Each row is a point on a tangle of strands that fork and nearly touch. The rows are in no order.
In the rows, 128 means zero.
Points whose rows are less than 77.8 apart are linked; no others are. Some points are linked to none.
Zefop: [142  70 112  87 119 133 100  98 136 116 184 119 108 141 128 170 161  92
  96 148 111  79 150]
nuv: [154 120 123 117 186 115 116 116 138 166 136 125 148 100 161 165 137 121
 135 134 104 118  90]
Zemin: [ 88 121 142  33 114 128 154 115  78 124 119 133  93 145 102 139 115 110
 114 158 130 118 109]
zape: [172 133 149 177 108  93 105  86 188 143 131 160  78  96 129 113 168  79
 100 126 129 117  98]
mibi: [188 121 130 150 170  86  94 122 187 172 125 141 136  95 150 130 177 122
 116 134  93 119  84]
vik: [144 116 164 141 165  67  98 194 189 117 119 110  81  93 102 102 128 153
 126 127 122 140  92]
nak: [148 105 192 130  89 163 160 119 157 144  93 148 128 149 180  87 161 144
 171 120 125 139 188]
Koro: [165  99  86 168 130 130 106 111 149 176 169 123 141 117 131 166 159 123
 127 119 109  92 108]
dak: [142  92 118 137 123 160 108 108 126 116 198 134  99 109 126 152 145  84
 105 130 159  67 171]
Zov: [174 103 102 185 123 116  98 135 165 174 152 131 115 106 111 149 167 128
 126 126 104  87  96]
der: [ 64 155  73  76 158 144 106 138  78  85 112 146  84 122 139  82 101 139
 128  98 131 136  85]
zibot: [130  92 111 134 137 196 144 147 112 158  97 146 103 178 168 130 115 112
 158 128 166 111 137]
Teb: [173 126 132 133 185 111 113 121 164 170 134 139 139  92 156 156 148 127
 129 134 107 116  88]
soriz: [ 99 120  70  74 142 145 100 126  83 122 151 103  85 121 133 139 118 123
 105 118 107 112  74]
mamin: [ 74 165 143 138 107 132 175 121 125  91 123  80 153 157  88 127  87 150
  98 144 108 112 196]
ladim: [147 108 161 135  88  93 175 143 111 181 114 148 173 139 157  68 139 137
 126 119 132 116 124]
zage: [129 113  88  65 132  85 111  97 107 134 134  99 179 148 141 175 152 111
 100 159 103 147 106]
Gon: [147 116 167 183 111 150 110 146 170 144 104 170  73 120 151 111 138  87
 111 125 196 105 145]
vesa: [129 129 112  87  58 160 159 117  94  97  93 120 152 149 116 129  87 128
 164 151 118 189 201]
tuti: [141 125 142 124 150 109 169  90 125 174 155 137 177 124 132 150 143 127
 138 128 140 124 124]
Zel: [110 141 135  68 135 145 152 156  75 151 105 147 147 117 156 133  80 110
 183 135 116 144 125]
bop: [135  96 145 174 121  85 106 185 173 156  95 137  59 116 117  92 143  97
 109 139 163 114 120]
Fivi: [126 126 140 168 124 154 128  92 158 116 213 119 128 121 119 143 161 116
 100 109 166 102 182]
kugu: [123  88  87  90 134 121 118  92 109 144 168  97 136 136 134 172 143 109
 109 141 122 108 115]
Bafa: [ 87 148  97  55 163 126 104 119  71  95 123 120 121 109 137 133 124 135
 121 115 107 140  74]
dap: [155 103 117 132 157 114 118  80 163 161 167 140 139 110 152 162 163  97
 129 133 123 114 130]
gulim: [ 86 138 150 124 122 127 173 101 131  85 149  83 141 154  85 140 110 145
  83 162 131 107 188]
Niza: [178 117 139 159 154  62 122 109 179 167 117 143 126  86 134  99 179 107
 100 130 101 117  83]
Sulub: [167 126 143 154 148  50 113 125 180 155 106 140  96  82 125  93 168  94
 103 134 111 116  83]
zep: [155 117 107 151 172 139  84 151 172 128 138 127  93  91 139 170 127 116
 141 132  95  96 109]
pek: [139 141 123 110  66 174 167 125 124 101  99  99 162 150 118 133  89 147
 158 143 103 190 214]
mopi: [144  94  94 125 162 141  75 143 159 109 146 117 102 102 149 167 129 106
 135 140  74  78 119]
neb: [189 130 108 186 130 105  55 133 196 147 127 145  98 116 125 150 178 111
 149 130  73 105 114]
gumi: [133 155 132 127  67 126 166 129  75 132 115 153 204 127  95 135 102 132
 157 135 127 189 162]
mur: [128  93 138  78 139  95 143  68 141 115 152 112 138 142 122 169 149 108
  96 171 127 114 160]
fumi: [149 122  83 153 159 153  79 153 147  90 142  94  99 105 110 158  84 172
 145 115  90 112  86]
Giler: [172 144 148 162 150  94  69 164 216 114 119 135  67  89 104 156 153 122
 146 120  90 128 101]
vuke: [154 116  73 114 150 131  45 124 137 100 132 101 157 123 165 149 108 160
 125 126  65 127  92]
Goti: [ 84 143 127 148 104 163 163 126 119 114 142  90 154 189 106 123 110 155
 134 127 151 140 201]
Foru: [147 114  71 137 134 152  72 135 134  50 133  96 109 128 111 154  82 174
 146 112  71 115  92]
Mukob: [100 145 125  53 101 101 161 116  50 117 105 137 151 122  97 138 101 106
 150 156 118 147 139]
kapeg: [160 141 156 141 179 117 128 170 157  81 105 108 134  99 114 132  85 192
 126 122 132 154  51]
Fupo: [145 142  81 118 158 111  88 112  96 151 138 104 189 117 158 169 151 140
 119 120 104 148  77]
pegi: [ 89 146  97  86 170 135 114 133  67 121 124 118 123 111 146 132  97 130
 137 113 120 132  77]
Ziko: [147 105  93 134 156 148  63 149 159  75 138 106 101 123 138 163 110 138
 141 134  59  81 116]
raz: [ 95 101 143  42 130 130 156 116  95 123 143 125  95 144 114 152 116 103
 109 165 134 104 119]
gori: [125  99 137 105 179 131 124 102 149 136 153 146 103  95 157 168 129  73
 126 140 133  92 136]
tera: [130 143 188 164 126  98 154  66 181 147 161 157 140 112 128  81 176 121
 105 106 144 131 134]
saza: [195 117 138 153 156 102  75 157 186  87 126 111 131 106 114 147 115 196
 137 115  85 145  82]
pamav: [166 112  82 135 155 129  44 133 158 129 136 107 155 123 164 153 127 150
 137 137  56 113 113]
sigo: [138 120 142 118 198 127 118 128 168 142 133 148 100  85 162 164 123  77
 142 137 121  96 120]
gane: [125 113 175 152  88 103 162 128 154 135 119 124 167 164 164  36 159 156
 123  93 114 133 179]
Lakuz: [161 134 168 168 115  86 131  75 181 147 135 163  98  93 136  85 173  89
  92 119 145 117 102]
mafup: [127  90 116 140 158 177 122 152 120 148 149 140  89 117 148 143 103  89
 125 136 161  80 134]
fozi: [148 114 158 177 130 131 114 135 170 159 123 161  84  99 135 119 138  89
 120 134 172  99 122]
dip: [184 125 122 187 113  81  80 134 191 146 121 142  81 101 109 131 183 105
 126 128  88 102 100]
num: [ 98 137 110  79  87 101 159  77  81  99  97 123 135 145  63 147 138 129
  80 165 125 133 109]
kele: [121 161 141 132  84 162 165 143 150 112 107  91 173 160 116 129  98 160
 150 137  99 177 216]
Busig: [121 157 121 111 100  88 178  91  72 110 123 125 195 131  84 161 114 126
 133 148 125 150 144]
zotis: [135 119 169 133  77 127 163 148 163 131 117 108 167 170 149  65 167 176
 138  87  92 157 190]
Debo: [169 117 133 177 123 137  96 104 166 135 164 160  95  88 136 161 153  75
 120 122 145  89 136]
dena: [ 90 114  88  81 151 176 122 161  96 117 139 123  64 140 149 117  89 103
 113 130 131  94  96]
nomi: [ 68 143  64  99  95 114 148 110  51 124 112 143 135 154  85 107 132 115
 131 124 160 147 140]
dori: [130 138 132 141 146 141 120 205 103 156  59 121 122 135 147  96 100 167
 143 126 133 144  71]
vuv: [134 157 115 142  48 152 159 137 109 111  95 130 198 154  97 120 119 163
 145 111 121 207 180]
mik: [134 143 184 169 113  92 147  69 176 145 143 157 118 108 134  62 168 102
  93 102 149 121 119]
fot: [120 122  84  75 160 140  66 107 111  50 123 113 139 108 160 134 108 159
 105 111  86 144  65]
Dinus: [ 99 145 142 170 136 144 138 109 162 104 209 101 135 145 104 146 152 132
  95 107 163 118 197]
Melip: [ 79 159 149 159 126 158 161 136 144 122 157  90 150 182 105 130 119 151
 122 123 148 132 207]
vupo: [133 136  64 136 158 153  82 125 107  72 129 111 113  96 121 139  78 173
 130  95 115 143  63]
funa: [ 78 150  89 118  65 131 164 102  68  91  97 128 148 165  75 103 103 133
 120 136 138 156 177]
Veki: [110 142 113  92  60 132 169 114  78 100  96 133 157 136  98 121  79 120
 151 157 121 178 187]
fifu: [148 137 148 112  87 122 145 181  68 174  80 156 165 127 167  91 132 139
 154 120 106 156  98]
gek: [177 152 143 175 131 100  74 140 197 119 124 157  57  93 117 162 152  79
 143 131 108 120 100]
nem: [150 130 171 125  74  97 181 145  87 177 127 157 196 132 140  85 131 147
 135 123 117 152 118]
pev: [144  89 161 148 122  94 145 170 144 161  54 145 107 138 161  74 135 116
 135 140 137 108 130]
gefi: [147  99 122 184 133 163 102 197 155 163 111 143  71 132 119 130 127 105
 129 133 169  99 125]
vub: [134 153 141 126 158 124 134 158  94 168 112 139 154 107 157 126 114 146
 152 124 124 132  71]
Linep: [136 116  88  79 151 149  91 114 138  31 124 111 122 113 149 133  86 156
 106 116  88 131  63]
Farur: [117  81 133  55 147 132 130 113 119 123 160 120  91 132 130 165 140  97
  98 156 116  92 110]
vitib: [ 72 125  72  73 117 153 131 136  59 139 126 133  87 167 130 111 107 109
 126 124 157 124 118]
dubog: [151 119 147 183  88  81 100 161 173 136 108 142  43 113 114  93 142  73
  97 127 177 117 121]
kufu: [ 96 175 100 106 180 129  98 130  39  87 115 151 149  91 139 114 129 151
 147  97 124 168  77]
fudoz: [127  94  77  80 141 130  92 111 118 131 158 100 121 124 150 164 139 117
 110 133  86 104 104]
Bugut: [ 89 147 175 131 140 142 149 105 147 103 178 110 123 139 122 132 138 111
 116 138 171 111 221]
lop: [136 111 167 173 117 175 123 133 158 149 116 161  93 135 166 108 145 102
 123 130 203 104 165]
zunez: [158 129 128 171 155 137  75 193 176 100 141 126  60  99  93 170 131 113
 161 122 110  99 123]
mapa: [103 148 126  54 120 117 150 134  51 136 109 143 148 124 125 132  92 101
 167 145 117 151 133]
vam: [109 167 107 104 181 132  95 121  60  68 114 139 151  87 151 129 105 152
 135  97 122 161  68]
rufel: [174 121  87 138 163 136  59 126 139  70 125 107 153 112 151 154  88 177
 130 113  81 147  73]
teleb: [148 147 148 136  53 144 166 145 138 126 108 115 193 164 115 110 125 179
 139 104 102 200 181]
geno: [134 126 175 101 159 127 165 135 128 180 113 162 140 112 161 135 100 105
 173 140 128 117 125]
lepiz: [105 159 158 145 105 156 170 145 154 118 125 101 166 165 114 121 113 158
 152 132 105 160 220]
Goko: [114 127 184 153  86 115 151 127 171 125 114 123 133 163 171  34 178 146
 122  91 117 129 192]
bido: [ 89 121 115  75  87 138 157  96  90 116 136 119  87 167  64 136 132 132
  79 160 154 123 118]
lino: [132 154 143 115 117 112 167 128  68 175 131 154 188 120 134 140 126 132
 158 133 134 148 107]
zuva: [159 119 128 188 124 138  82 196 164 133 138 139  60 102  87 154 139 110
 141 130 136  95 127]
gusi: [128 163 135 119 177 134 121 150  86 129 104 129 153  94 154 131  92 158
 139 115 120 146  57]
sol: [131 112 135 150 151 131 105 224 156 134  91  98  79 137 112 102 108 170
 132 128 145 144  86]
noruf: [138  88 113 140 145 165 105 136 130 119 165 140  82  99 136 156 124  73
 114 136 149  63 148]
Rav: [155 109 138 177 140 136 111 118 166 159 150 160  92  94 134 143 146  92
 121 127 159  92 125]
gib: [114  94 126  93 103 134 147  86 117 104 177  96 108 156  85 159 144 128
  67 162 142  98 151]
vugo: [146  85 117 171 139 182 118 185 146 164  93 144  85 156 144 123 126 113
 130 133 176 103 125]
Vuvup: [162 137 147 187  81  77 100 131 174 132 123 144  49 103 112  92 136  68
  90 127 160 114 112]
Sasig: [177 106 114 189 125  89  94 147 173 167 132 123  90  95 107 130 174 129
 119 128  98  98  94]
Dur: [147 135 160 153 187 116 110 170 194 130 109 141  75  80 128 148 124 106
 140 133 126 117  99]
vegav: [144 129 161 161 136 105 153  68 174 163 167 152 153 116 127 117 177 124
 112 113 147 126 133]
soka: [ 88 135 131  49  87 118 165 111  69 114 102 144  96 154  83 123 107 116
 117 166 132 135 132]
beto: [158 137 159 152 171 103  90 174 214 106 123 126  69  81 108 150 136 125
 143 125 105 133  95]
guza: [111 170 183 153 148 124 147  72 176 119 180 137 131 118 129 129 160 106
 118 122 159 134 191]
gibuz: [139 108 160 150 112 106 165 139 127 194 115 150 160 130 146  81 137 137
 127 127 147 113 114]
gipo: [120 114 166 160 123 177 141 124 149 147 145 148 117 144 159 107 141 116
 133 129 189 110 183]
Rimob: [115 192 189 160 124 128 141  71 190 123 179 140 113 119 131 103 173 102
 110  99 155 142 159]
posi: [ 91 153  82 105 102 120 137 138  38 126 101 169 165 132  96 107 142 111
 169 129 136 176 146]
lipe: [ 95 127 157 104 117 118 173  88 124  94 145  95 135 149  95 140 110 132
 103 172 137 107 184]
Zug: [104 154 180 150 115 173 148 134 164 131 134 120 134 167 150 110 161 138
 149 121 146 136 223]
luso: [162 130 148 151 160  49  89 157 190 134 107 130  72  78 115 105 159 110
 113 133 109 129  86]
kosi: [ 86 118 129  55  82 141 167 118  72 112 108 135 105 171 108 123  91 115
 133 166 140 135 159]
nal: [ 80 114  98  79  88 139 149 104  75 124 145 128  86 173  83 120 122 117
  93 152 160 122 127]
gov: [ 91 156  88 102 161 155 115 148  71 139 110 131 123 116 147 115  90 137
 146 108 137 136  78]
dag: [118 155  70 135 163 154  92 135  98  67 119 125 115  93 123 112  74 173
 130  92 138 153  58]
momu: [ 87 167  89  78 151  98 116 118  34 111 119 136 155 109 114 134 149 120
 144 121 120 163 103]
Zoveg: [142 129 190 113  93 137 172 120 152 158 128 152 165 137 143 103 115 143
 169 139 127 156 195]
Vak: [ 94 117  96  74 116 108 146  86  77 130 144 108 132 141  97 163 136 119
  99 141 139 128 110]
pafot: [108 106 144  85 133 105 165  80 116 118 160 110 134 138 110 159 119 114
 113 160 140 106 161]
lari: [153 110 132 187 123 141  94 204 166 149 122 138  58 116  99 132 133 111
 126 135 159 100 121]
Bubup: [128 111 105 156 165 181 106 206 147 137 117 118  74 134 123 135  93 127
 142 134 146 114 102]
veli: [138 145 125 107  66 137 155 139  70 146 100 157 190 138 121 125 114 131
 175 128 134 194 155]
Zutar: [135 100 122 164 129 151 139 110 135 179 169 137 135 121 131 141 136 123
 124 121 159 100 122]
Dif: [124 114 109 135  68 180 162 121  91 150 104 133 158 191 139 115 138 157
 168 102 154 158 145]
toti: [ 87 176 177 156 128 171 145 152 170 117 142 113 129 173 140 120 168 121
 135 113 145 130 224]
tila: [ 98 111 151 109 124 151 164 106 114 129 152 121 133 155 136 130 107 112
 135 152 172 113 185]
Rin: [ 74 136  81 104  73 133 157  97  65 104 110 130 130 182  83 106 113 127
 124 137 155 150 159]
biliv: [183 120  96 168 147 113  59 127 191 153 136 140 127 115 150 154 169 110
 141 136  77 106 117]
Miku: [127 131 141 154 148 108 137  59 187 106 190 110 155 146 111 162 167 120
  94 121 137 130 187]
nete: [ 85 174  91  94 167 113 107 130  24 103 123 153 153  96 121 111 146 136
 154 109 119 162 102]
beka: [ 85 149 146 168 145 151 149 129 158 113 191  98 143 159  99 137 138 142
  98 108 163 121 207]
Nalu: [125 134 111 123 187 153 119 160 124 130 122 105 115 103 144 142  82 138
 141 125 119 114  76]
kuf: [160 114 148 159 141 100 145  87 171 176 156 149 150 102 132 117 171 121
 114 119 141 113 112]
pez: [147 146 175 115  78 139 178 132 145 144 127 136 184 141 124 111 102 151
 164 142 117 180 199]
sevan: [106 144  89 129 136 160 122 154  68 171 101 140 134 140 150 113 108 135
 156 109 146 141  80]
pumu: [129 127 126 144 159 155 113 211 147 124  90 104  94 137 112 109  83 181
 132 120 149 150  71]
fil: [137 101 159 166 102  72 148 124 152 134  72 146 120 129 171  36 143 101
 127 127 144 113 161]
tesa: [150 116 138 159 154 102 124 174 142 180 105 122 112  99 126 106 127 152
 116 132 134 112  72]
rimib: [ 87 151 108  32 151 111 110 115  71  96 115 127 118 117 121 142 143 135
 109 128 100 148  78]
gez: [151 118 192 119  83 157 165 128 161 148 114 146 145 144 163  94 144 146
 166 126 122 152 206]
dezud: [110 142 188 165  86 111 144 109 174 118 109 132 114 153 174  30 170 117
 111  95 135 127 178]
domel: [100 181 184 159 119 135 155 168 193 137 123 122 144 163 108 106 152 131
 145 107  89 158 220]
Naro: [184 122 124 158 165 114  64 157 200 102 124 111 124 109 124 150 128 175
 150 123  78 127 100]
guzaz: [144 122 157 144 163  47 103 185 182 128 110 111  73  90 107  95 133 123
 120 129 124 134  90]
lom: [164 107 112 159 106 140  90  71 165 109 188 147 117 114 142 160 169  77
 112 122 128  82 179]
vorod: [ 92 130 110 139  87 178 166 115  99 108 125 103 148 204 119 123 120 157
 149 120 154 155 198]
moma: [117 156 176 180  98 100 130  83 178 124 146 138 102 126 146  43 161 103
  80  92 152 122 135]
kur: [136 146  88 108 171 126  77 114  86 117 134 104 170 110 160 160 135 155
 121 109 103 153  68]
miz: [138 132 140 184 120 146 116  83 170 127 199 138 118 111 128 135 167 115
 104 102 165 105 169]
Tabar: [113 136  95  93 177 149 115 132 126  46 117 108 111 102 144 132  67 153
 115 114 105 127  64]
folev: [124 154 150 148 129  87 183  80 139 113 149 106 202 146  87 156 119 154
 118 132 118 139 169]
zuf: [109  95  94 108 153 177 119 153 104 130 151 122  72 124 140 138  94  93
 116 132 139  80 113]
sezut: [116 173 138 149 110 101 187  98 114 104 131 112 202 144  83 151  89 157
 120 129 111 141 172]
suvo: [107 172 177 149 115 138 164 156 183 135 130 115 161 161 110 111 132 150
 144 124  99 158 221]
Nad: [131 134 114  97 185 114 124 119 104 156 138 116 151 103 160 163 119 125
 140 126 103 122  83]
belor: [151 132 174 141 175  94 123 195 155 105  96 109 122 106 123 105  96 184
 122 127 130 147  67]
pim: [112 134 166 157 129 141 166 103 150 155 173 128 157 149 119 119 140 150
 129 115 167 127 172]
fikos: [ 93 128 100  59 110 102 141  88  73 120 120 118 120 145  82 158 147 119
  94 148 127 136  98]
lek: [153 116 127 148 137 115 114  56 179 144 183 142 145 114 142 160 174  94
 115 125 136 117 153]
nokav: [112 103 102 108 126 187 146 132  85 150 108 139 112 179 159 124 108 109
 156 130 165 120 143]
gamu: [133  88  84  70 117 135  71 126 129 128 160 100 128 152 146 157 158 113
 102 144  68 102 110]
bof: [145 144 148 129 193 142 129 163 145  84 109 113 135  90 136 137  71 173
 139 126 124 146  60]
Kom: [182 141 145 191  86  90  98 110 177 128 132 151  55  95 112 122 160  75
 102 128 132 109  97]
Mibuk: [ 96 181 197 165 128 130 152 120 183 138 160 130 137 154 119  90 165 131
 121  97 137 144 194]
pifaz: [143 101 181 141 106 155 157 133 150 163  88 160 124 149 174  90 137 130
 155 137 154 116 161]
Por: [117 132 179 157 111 176 154 122 159 141 132 135 138 165 161  97 151 141
 147 120 165 131 194]
fibu: [138 129 179 118 176 125 147 141 153 171 108 161 118  88 157 131 111 102
 156 136 134 108 113]
Setod: [155 100 138 128 106 135 150 174 107 172  47 140 128 159 167  92 137 146
 157 129 120 126 105]
rif: [137 139 172 138  65 137 168 149 150 137 120 111 181 176 130  91 145 180
 139  96 102 172 182]
Fama: [144  92 171 143 118 146 150 153 144 171  71 160 115 147 169  93 134 124
 152 138 147 107 135]
dipar: [130 118 179 164  88  98 145 106 164 122  82 149 110 138 181  35 152 113
 122 118 138 111 170]
Zini: [118 113 124 157  97 159 155 130 100 189 126 134 162 170 137 109 131 151
 137 113 170 127 116]
tedan: [122 116 108 136  81 162 154 133  82 179  92 142 155 174 142 105 136 145
 157 111 160 151 109]
sume: [138  99 109 161 127 138 143  89 150 159 193 126 151 128 114 155 149 131
 107 112 155 110 136]
nedu: [ 93 103 137  80 106 165 162 113  84 121 132 124 109 177 131 120  97 116
 137 159 157 127 179]
lufo: [142 152 146 121 137 100 150 139  80 187 129 140 177 110 150 131 138 140
 142 126 126 134  74]
mut: [158 116 126 162 156 123  93 186 164 138 132 103  90  99 100 139 108 170
 136 126 114 121  81]
panu: [132 100 135 156 143 109 104 221 165 156  89 113  76 128 112  99 122 142
 126 135 144 125 104]
gok: [ 99 165 102  89 126  86 146 111  33 115 121 136 180 113 103 155 142 116
 144 137 118 164 110]
zuzo: [153 154 156 115  75 126 178 128 116 132 121 137 202 128 111 128  89 144
 152 142 115 185 182]
vid: [ 90 123  91  87 132 164 141 135  69 148 117 135 110 159 147 119  93 102
 151 130 151 124 115]
pakav: [147 117 129 163 160 125 110 179 150 168 114 122 105 101 125 133 113 151
 125 129 133 112  75]
tak: [133 138 106 151 154 155 102 193 131 115 103 108  97 123 104 114  71 185
 134 111 146 156  68]
nunot: [ 90 162  87 134  58 144 157 112  85  77  77 126 167 143  75 105  92 139
 120 128 112 162 189]
tusop: [141 160 138 117 117  93 170 112  69 157 144 140 201 123 122 156 144 127
 145 135 125 156 113]
bedu: [144 116 145 150 138 104 145 155 120 198 111 134 138 110 144 101 137 139
 117 127 139 104  82]
gidi: [103 129  93 131  77 179 161 102  85 121 112 116 149 200 129 123 128 149
 158 115 162 161 172]
sav: [141  85 121 163 133 198 134 160 129 160  88 142  93 168 158 128 127 115
 144 137 174 102 134]
vip: [169 117 114 162 173 123  68 156 188 115 125 116 107  96 127 168 134 145
 143 126  83 108 104]
geziz: [ 77 170 126 136  87 134 173 112 109  83 105  97 164 151  83 123  79 153
  93 146  93 123 178]
demu: [154  90  80 160 116 133 118  88 149 159 193 117 157 133 126 170 162 121
 115 115 123 102 135]
medim: [114  94 144 100 151 139 140 108 124 133 161 137 105 118 146 150 120  83
 118 150 159  87 155]
Gufuf: [ 61 162  69  75 148 131 112 146  52 110 107 155 106 130 133  83 123 128
 148  99 137 145 105]
Safug: [131  98 140 162 126  86  94 210 174 139 101 120  56 120 112  97 145 112
 122 132 153 124 121]
tudis: [122 132 135 140 139  95 173  71 144 127 168 104 184 145 102 163 138 145
 116 133 140 129 160]
Gube: [160 142 124 118 200 123  97 131 138 120 121 109 160  99 168 161 112 159
 130 123  91 140  68]
Dumok: [155 122 115 164 157 143  85 175 159 110 133  95  97 106  99 147  93 184
 137 121 107 129  82]
netod: [ 94 127 163 125 134 154 156 109 132 121 168 112 132 151 123 127 121 123
 126 147 171 116 214]
kekid: [137  90 151 168 120  65 140 150 154 153  66 141 105 132 153  55 142  95
 118 138 151 105 139]
Gomu: [117 122 137 133 143 108 151  63 163 112 184 103 155 142 111 163 148 124
 100 139 140 124 184]
lumil: [ 92 152 126  97  76 109 172  77  87  86  92 124 142 137  60 135 114 142
  82 162 113 121 132]
dozin: [105 151 105  98 119  84 157  97  55 119 121 132 182 121  94 166 132 115
 132 143 124 150 122]
Lig: [153 115 140 126 101 120 145 186  88 173  57 144 149 141 174  81 129 146
 151 127 105 132  92]
Maf: [171 116  86 149 158 122  56 129 176 150 142 124 146 115 158 156 146 129
 138 135  71 112 113]
rad: [144 102  73 130 139 152  61 140 144  50 135  94 106 146 130 152  93 165
 139 122  56  93 101]
Rutom: [ 86 149 107  45 126 102 126 109  69 111 104 131 113 129  85 138 158 122
  99 142 116 146  91]
Delo: [100 121 136  90  94 133 162  82 107 100 139 102 109 163  68 149 132 140
  61 172 138 108 138]
Suret: [104 153 186 177  93 112 136 108 176 130 131 133 113 140 159  31 168 115
  96  93 154 126 165]
lirir: [108 142 124  75 148 110 152 114  69 147 126 129 158 114 135 155 114 109
 155 137 123 134 115]
ralez: [ 70 118  82  72  99 141 147 115  61 133 136 134  88 168 107 116 116 113
 113 137 162 126 122]
rize: [138 110 139 140 137 136 131 203 124 163  50 123 109 151 157  96 121 148
 143 132 132 127  88]
nibik: [107 162 175 137 149 128 139  78 167 100 188 119 120 119 129 145 156  97
 111 130 166 121 205]
maz: [ 88 143  92  92 168 160 118 136 119  56 121 113  89 102 139 113  61 147
 115 109 120 124  66]
kad: [138 143 139 104  89 140 143 164  62 166  90 160 169 127 155 105 124 132
 174 121 122 171 107]
Fori: [178 121  96 145 152 133  78 125 142  56 115 116 157 109 124 160  77 187
 133 108 104 159  60]
Zufup: [146 122 129 153 140 111 117  49 192 124 194 136 153 136 135 156 175 101
 109 118 130 131 174]
Ges: [138  96 120  83 147  88 129  73 147 131 151 114 160 148 141 170 152 103
 102 164 116 128 146]
kope: [105 148 110  71  76 107 159 118  61 101  96 151 152 119  86 125  89 107
 142 163 112 165 164]
fumim: [ 77 153  71  84 157 156 105 141  96  72 125 130  73 110 142  97  82 145
 114 104 122 130  73]
Seko: [139  71 105  66 101 140  86 120 134 122 165 116 101 155 129 165 169 100
  92 153  85  88 117]
letiv: [113  95 125 109 112 148 137  95 116 100 199  97 109 146 103 150 141 120
  74 150 157  87 172]
tugir: [143  94 110  93 151 102 105  80 166 141 157 126 153 128 156 167 158  86
 116 149 114 116 145]
dit: [118  86 112 120 115 164 129 111 109 123 205 111 108 139 113 143 134 113
  96 133 169  81 171]
rap: [121 103 125 154 117 161 147 127 118 191 143 134 141 150 139 115 123 134
 129 123 171 115 125]
robu: [118 139  76 102 147 100 117 102  73 145 144 109 183 122 132 172 156 127
 122 121 125 153  88]
mus: [114 140  84  77 145  83 110 100  74 124 133 103 176 135 128 170 159 119
 114 135 112 154  94]
tokor: [111 162 122 134  90  96 178  89  85  86 111 114 203 126  76 147  86 134
 116 137 108 150 162]
Viz: [108  95 150 106 146 150 149 113 117 146 156 139 115 136 144 142 109  98
 136 147 168  98 171]
Boso: [137 132 164 135 196 116 128 153 174 148 102 153 103  83 148 142 119  96
 146 136 127 104  97]
Gega: [125 161 121 112 187 142 108 134  84  83 108 125 150  90 155 133  92 162
 132 106 118 152  57]
fisem: [137 130 116 113 195 145 122 137 152  63 117 105 133  92 146 148  73 156
 133 124 109 135  74]
bube: [120 158  96 141 161 158 106 162 107  89  97 130 118 114 116 105  70 182
 137  99 151 162  60]
navuk: [153  82 105 128 108 132  80  90 154 109 187 135 111 127 140 165 170  75
 112 134 113  76 172]
dep: [ 75 150  65  88 116 109 138 127  34 120 105 161 136 129  82 103 146 117
 140 127 139 157 143]
Zubel: [108 171 114 119 136 128 126 147  41 155 114 151 172 111 135 123 134 132
 161 110 132 157  85]
Pom: [132 151 116 107  79 146 149 147  63 159  95 162 177 140 133 118 128 124
 178 119 129 185 132]
Vefa: [119 127  74  74 160 125  62 109  87  87 131 101 152 115 160 149 131 148
 111 118  89 151  75]
gita: [128 137 186 180 108 138 139 106 174 149 135 163 106 119 154  77 155 115
 110 114 177 112 151]
Gova: [121 131 158  76 141 134 166 137  95 162 120 152 146 117 160 136  82 106
 178 147 122 127 141]
lizol: [168 139 126 174 139 129  59 167 176  88 132 138  64 105 109 182 146  92
 161 123  93  90 132]
migo: [180 142 127 175 135 121  68 138 180 111 133 155  65  97 124 182 150  70
 149 128 105  93 123]
ludub: [163 122 130 178 104 145  95  75 166 111 192 149 106 103 141 157 171  83
 114 109 144  96 161]
duni: [100 166 106 146  64 150 159 129 103  91  96 111 187 151  86 127  84 155
 140 118 114 182 190]
Lotuv: [149 116 165 142 164  88 108 198 180 102 118 104 100  98 101 105 106 184
 129 122 132 146  82]
Zup: [ 81 156 122 117  68 122 174  87  92  76  95 111 152 137  69 121  95 147
  86 153 108 126 154]
bip: [153 112 157 118  68 157 171 132 117 156  99 141 163 161 161 102 142 154
 162 114 127 158 155]
sotul: [115 147  99 142 139 164 116 178  85 169  77 131 121 136 144 102 106 157
 148 110 142 145  69]
labi: [165 124 164 117  53 108 168 157  94 169 117 159 195 137 152  89 132 142
 145 128 109 166 131]
rizo: [105 107  89  94 128 122 136  90  88 144 164 103 140 134 115 164 128 115
 113 135 138 117 111]
Sil: [121 136 128  89 166 112 147 115  87 157 132 127 161 111 146 164 120 120
 151 132 120 127  97]
bam: [191 120 124 147 155 117  91 146 173  67 121 116 147 111 115 160  91 195
 139 114 106 154  67]

A fork is a point with three links. Follow the links from the first point to the second and name the forks in between, in order.
vegav; Kom => mik
suvo; lirir => mapa
Rimob; kosi => tila
geziz; gov => fikos
sigo; geno => Boso
Seko; Gon => ludub

A fork is a point with three links, a tip a point with one. Leave the first point through the second and follow the links. Name the first fork or tip that comes.
kur; Fupo => zage
Lotuv; belor => Tabar
domel; suvo => mapa
soka; Zemin => Farur

Name the points in between on the shortest way along the links from the first point to the second, in order.
nete; dozin => momu, gok
lepiz; Sil => kele, pek, vesa, Veki, kope, Mukob, mapa, lirir
fil; Kom => dipar, dezud, Suret, moma, mik, Lakuz, zape
guza; fibu => nibik, Bugut, netod, tila, Viz, medim, gori, sigo, Boso
